Each row is a point on a tangle of strands that fork and nearly touch. The rows are in no order.
(in the rows, 128 means zero)
Points whose rows are less than 120 apart are linked; no others are. Some points are linked to none.
bemik: [133  49  93  92 176 129 116 122 131 132 134 183 108  71 116 109 121 130
 143 110 154  62 114 109]
raka: [ 72 127 101 136 129 114 118 123  86 167  91 130 138  91 199  90 171 189
 146  89  95 139 130 125]
fup: [163 138  82 123 102 154 137 184 113 155  51 144 152 135  96 144 160 128
  89 187 129 106  88 104]
lirip: [212 140 116 120 105 172 136 181 122  97  64 113  96 130 128 144 124  77
 102 149 116 131 111 115]
Zoses: [126 168  87 126  90 123 166 163 126 123 109  66 124 179  89 125 138  92
  94 158  94 112 117 149]
Pidim: [142 171 124 177 114 152 155 127 148 112  94  61 146 182 109 141 128  50
  85 123 146 182  98 125]
Zame: [ 94 125 109 115 132  75 137 126 187 129 190  93 154 155  50 101 119 103
 104 106 124  82 145 163]
pubo: [102 158 207 180 143 136  98 110 156 142 135  86 143 129 129 164  85 123
  86 132 122 184 140  90]
sovod: [199  92 144 105 122 123 120 143  87 138 156 210  99 100 163  97 127 154
 171 137 132 103 119 144]
savi: [166 150 153 186 136 140 135 112 130 104 110  96 161 146 102 152  97  59
 110 113 138 201 104 126]
kode: [130 152 148 110 108 142 140 106 119 110 184  72 104 109 174 111 116 140
 155 115 112 172 162 123]
fip: [102 133 153 136 154 163 138  85 160 131 116  99 133  84 165 146  96 117
 138  94 147 204 149  92]
Fof: [161 139 127 131 123 132 137 123 167  88 132  42 107 188 122 141 109  70
  89 121 124 179 114 164]
Pufi: [224 136 166 115 117 192 105 169 102 126 100 160  83  94 163 109 113 116
 139 182 142 151 114 147]
Zad: [205 108 124 102 140 163 123 143 138 136 126 162  80 129 122 112 101 123
 137 147 144 106 172 147]
Fub: [116 187 176 142 134 127 114 129 125 130 161  93 132 165 136 134  82 112
  91 140 117 177 164 112]
resut: [134 200 164 134 128 129 145 152 104 123 138 118 120 183 159 130 118 134
 122 130 118 191 147 147]
kar: [164 162 135 161 119 174 182 139 110 103  80 104 120 136 179 137 139  65
 125 110 118 203  92 155]
dilo: [ 59 144  75 118 159  88  89 119 143 165 190  75 138 141 111 102 127 138
 102 102 163 110 118  83]
gige: [ 99 140 176 146 127 107 122 130 173 177 156 146 152 143  92 154 128 164
 108 141 137 116 161 101]
dozop: [147 102 106 132 147 124 131 100 161  53 133 182 120 110  98 122  77  55
 142 112 152  94  95 173]
nir: [201 121 129 126  95 175 178 148 112  86  94  96 102 134 162 126 128  60
 125 120 119 158 112 151]
Poze: [205 157 138 142  93 137 133 169 134 110  86 115 138 140  95 167 115  96
 100 152 103 155 101  92]
zapi: [188  99  92  88 130 113 118 130 156 114 140 150 115 131  84 122 104 122
 133 141 130  74 150 148]
luko: [129 137  45 100 114 113 166 153 109 139  56 138  85 151 128 140 151 106
 123 174  97  87  91 133]
bot: [134 141 178 151 142 151 107 116 140 165 152 105 129 121 227 146 129 188
 124  92 113 164 163 121]
pup: [172 126  81 101 140 124 142 169 112 108  94 197  85 143 111 110 125  90
 174 161 146  93 101 186]
duko: [101 153  92 102 134 110 107 107 140 116 181  66 133 174 102 102 115 138
 111 127 145 134 184 178]
Rimat: [153 139 108 114  88 103 143 137 138  96 127  94 127 187  76 119 132 105
 121 147 143 105 148 174]
pedus: [ 36 122  79 141 147  92 116  96 165 173 180  90 155 134  79  82 163 130
  98 104 159  87 122 115]
nipab: [ 70 123 111 104 118 146 121  98 158 124 143  48 114 115 115 123 130 153
 116 122 109 149 151  95]
nefis: [176 153 174 138  86 137 156 161 107 136 138 175 108 137 193 105 162 142
 157 148 102 163 116 176]
vivu: [184 109 185 120 106 120 119 159 103 163 131 206 111 103 185 120 128 159
 135 143 118 127 139 165]
Nubu: [183 110 131  99 124 196 142 133 148 121 131 128 113  98 156 126 104 138
 132 117 123 137 181 134]
tep: [ 93 148 107 150 160  80 121 124 141 126 205 125 158 190  60 101 121  93
 109 116 138  99 101 163]
ded: [164 108 114 152 148 105 139 126  97  94 103 219 115 131 131 119 116 107
 181 136 134 106  86 179]
Rok: [131 114 187 163 163 150 133  84 132 102 132 124 153  90 151 144  97  95
 148  88 121 219 137 142]
vor: [ 76 122 121 136 128 114 110 117 167 197 129 122 143 117  98 152 154 155
  99 121 127  95 157  70]
kun: [150  86 156 104 125 146 132 141 139 148 143 148 117 115  87 146 104 168
 142 162 141  99 138  88]
Mef: [146 101 191 158 103 153 135 116 116 151 153 139 118 103 215 134 125 198
 148 134 107 167 142 131]
tifek: [ 95 103 125 168 146  96 112  95 144  85 166 149 154 138  61 145 135 101
 162 136 141  96 104 143]
geva: [ 53  84  97 107 153  87 126  88 132  98 174  96 131 118 110 110 129 121
 141  91 133  68 118 128]
vof: [ 53 160 114 133 140 155  98 116 135 165 127  55 125 111 148 124 110 165
 101 120 150 170 139  74]
rep: [165 138 102 110 107 186 158 188  98 139  36 135 117 119 156 151 146 115
  95 165 116 115  98  97]
diden: [102  79 118 124 147 115 118  87 114 144 162 136 106 133 124 127 138 185
 135 121 100 109 139 119]
kasus: [120 134 132 146 139  68 132 137 111 107 118 196 145 180  81 127 142  91
 113 135 131 115  95 148]
turik: [ 57 116  86  91 147 111 115 127 123 141  87 136 133 102 118 117 180 154
 161  82 123 108 121  89]
nes: [100 175 107 134 139 104 108 115 123 136 181 113 137 194  89 108 113 134
 142 139 151 128 148 156]
gim: [ 56 103 126 130 174 116 131  94 127 104 179 140 149 121 138 124 120  97
 144  58 144 100 116 137]
tozo: [150 129 147 113  92 141 136 118 124  95 138  93 119 157 109 141 133 110
 121 152 150 138 163 134]
tato: [164 153  58 147  95 118 149 170 147 155  90 137 153 146  64 131 178  97
 114 181 113  87  77 126]
Vov: [193 120  62  91 123 129 131 168 127 136  70 139  76 154 111 102 135 103
 119 189 130  94 104 152]
Non: [133 166 163 124 125 144 136 145 108 144 180 154 121 159 191  92 136 167
 161 112 115 184 145 156]
Vab: [ 94  75  88  73 135 134 116 132 142 140 106 150 100  91 105 118 159 153
 143 120 142  89 132  84]
mopi: [106 119 121 119 125 136 112 119 102 162 117 151 105  73 190 123 178 175
 144  95  81 107 151 124]
Bom: [203 113 182 149 120 187 154 150 100 104  92 138 112  95 151 132  95  85
 140 151 126 180 100 139]
Tor: [ 82 149 133 163 141 109 107 105 130 128 181 133 158 159  91 138 124 147
 173 135 163  98 134 133]
veze: [104  96  79  71 125 129 131 106 155 117 140  64 113 103 123 117 119 174
 136 102 106 114 164 136]
les: [119 121 167 132 128  82  98 107  95 129 133 172 151 116 146 146 152 172
 149 138 152 113 152 137]
vin: [142 114 123 100 132 175 140 104 156 140 104  96 121  76 162 140 125 131
 122  97 127 165 179  89]
Mek: [ 61 122 142 168 175  74  94 101 101 145 142 160 176 104 196 121 127 184
 145  87 137 122 111 154]
gipo: [ 69  68 105 144 152 118 116  71 142 119 134 176 158  77  80 125 130 112
 106  99 128  81  95 102]
giz: [170 141 215 147 119 141 120 149 133 113 103 131 145 112 182 163 114 138
 125 125 125 181 141 134]
Kagap: [144 142 109 107  99 123 173 161  85  95  88 140  94 169 119 124 147 123
 148 168  97 123 107 149]
lekip: [ 82  83 125 121 159  85 103  79 100 127 118 188 162  83 162 126 163 164
 149  91 134 113 123 124]
Demag: [126  84 107  75 114 117 130 121 162 108 159  92 130 105  82 130 122 144
 126 136 127  72 155 147]
Fugop: [143 140 157 145 117 108 121 144  68 114 136 156 142 161 134 152 145 144
 168 146 140 103 115 147]
diren: [144 189 133 134 111 153 159 162 107 118  61 117 131 159 176 146 152 106
 115 134 117 185 125 139]
Pud: [ 69 157 147 109 142  89 103 112 101 148 148 124 144 117 158 121 126 170
 132 122 149 130 159 103]
Sorek: [ 46 149 102  79 143  92 112 129 128 155 118 117 165 117 119 120 145 163
 144  93 154 131 152  84]
guke: [ 82 168 194 154 118 114 102 129 168 163 147 106 172 118 112 137 114 163
  81 149 148 156 148  85]
gozat: [113  67 100 121 135  99 121  87 145  78 181 126 131 110  73 134 135 117
 142 121 147  71 104 151]
nin: [ 98 105 148 134 165 110 126 123 121 118 159 196 144 131 139 147 111 115
 156  72 130  82 123 135]
zon: [188 124  92 156 116 118 122 162 154 135 127 156 135 159  43 121 152 111
 133 179 134  96  93 145]
pibob: [146 150  64 135  94 173 175 150 134 128  68  66 120 156 121 145 127  96
  78 152  84 138 104 122]
nar: [167 113 184 130  92 146 124 138 106 130 119 133 112 134 102 154 117 140
 127 179 147 122 138  98]
Fesu: [ 81 152 169 142 133 135  95 121 120 160 111  94 117  83 219 130 130 176
 118  95 103 162 148  92]
mado: [148  96 139 154 161 124 136 107 121  66 120 219 132 116 115 136  92  84
 143 118 136 115  72 150]
vove: [195 125 155 145 119 158 130 127 162 104 117  93 152 133  92 148  87  86
  90 119 113 174 132 108]
Bepab: [ 40 170 132 114 156 125  91 137 117 177 133  87 114 108 187 111 111 186
 125 120 144 145 151  94]
ganoz: [149 107 149 124  92 160 123 106 110 164 154 147 106  62 205 115 153 170
 147 118  86 135 151 114]
paro: [ 61 105  94 144 133  87 129  90 166 163 137 139 171 110  73 110 161 130
 111  99 129  83 113  82]
fura: [166 132 151 138 100 130 145 175  79 121  95 161 113 142 110 145 138 141
 149 182 125 103 107 135]

Follow the links from the first point to the second, and from the first to the third. Name the last point that the two ways share.
Fugop / ganoz / Zad | Bepab
lekip / fip / raka | Bepab
dozop / nes / pibob | fura
Pufi / Pidim / pubo | nir
zon / savi / gipo | lirip
fup / pubo / Fof | lirip
tozo / mado / turik | fura
pibob / Vab / geva | Pud
Nubu / turik / lekip | Pud
nefis / vor / Fof | resut
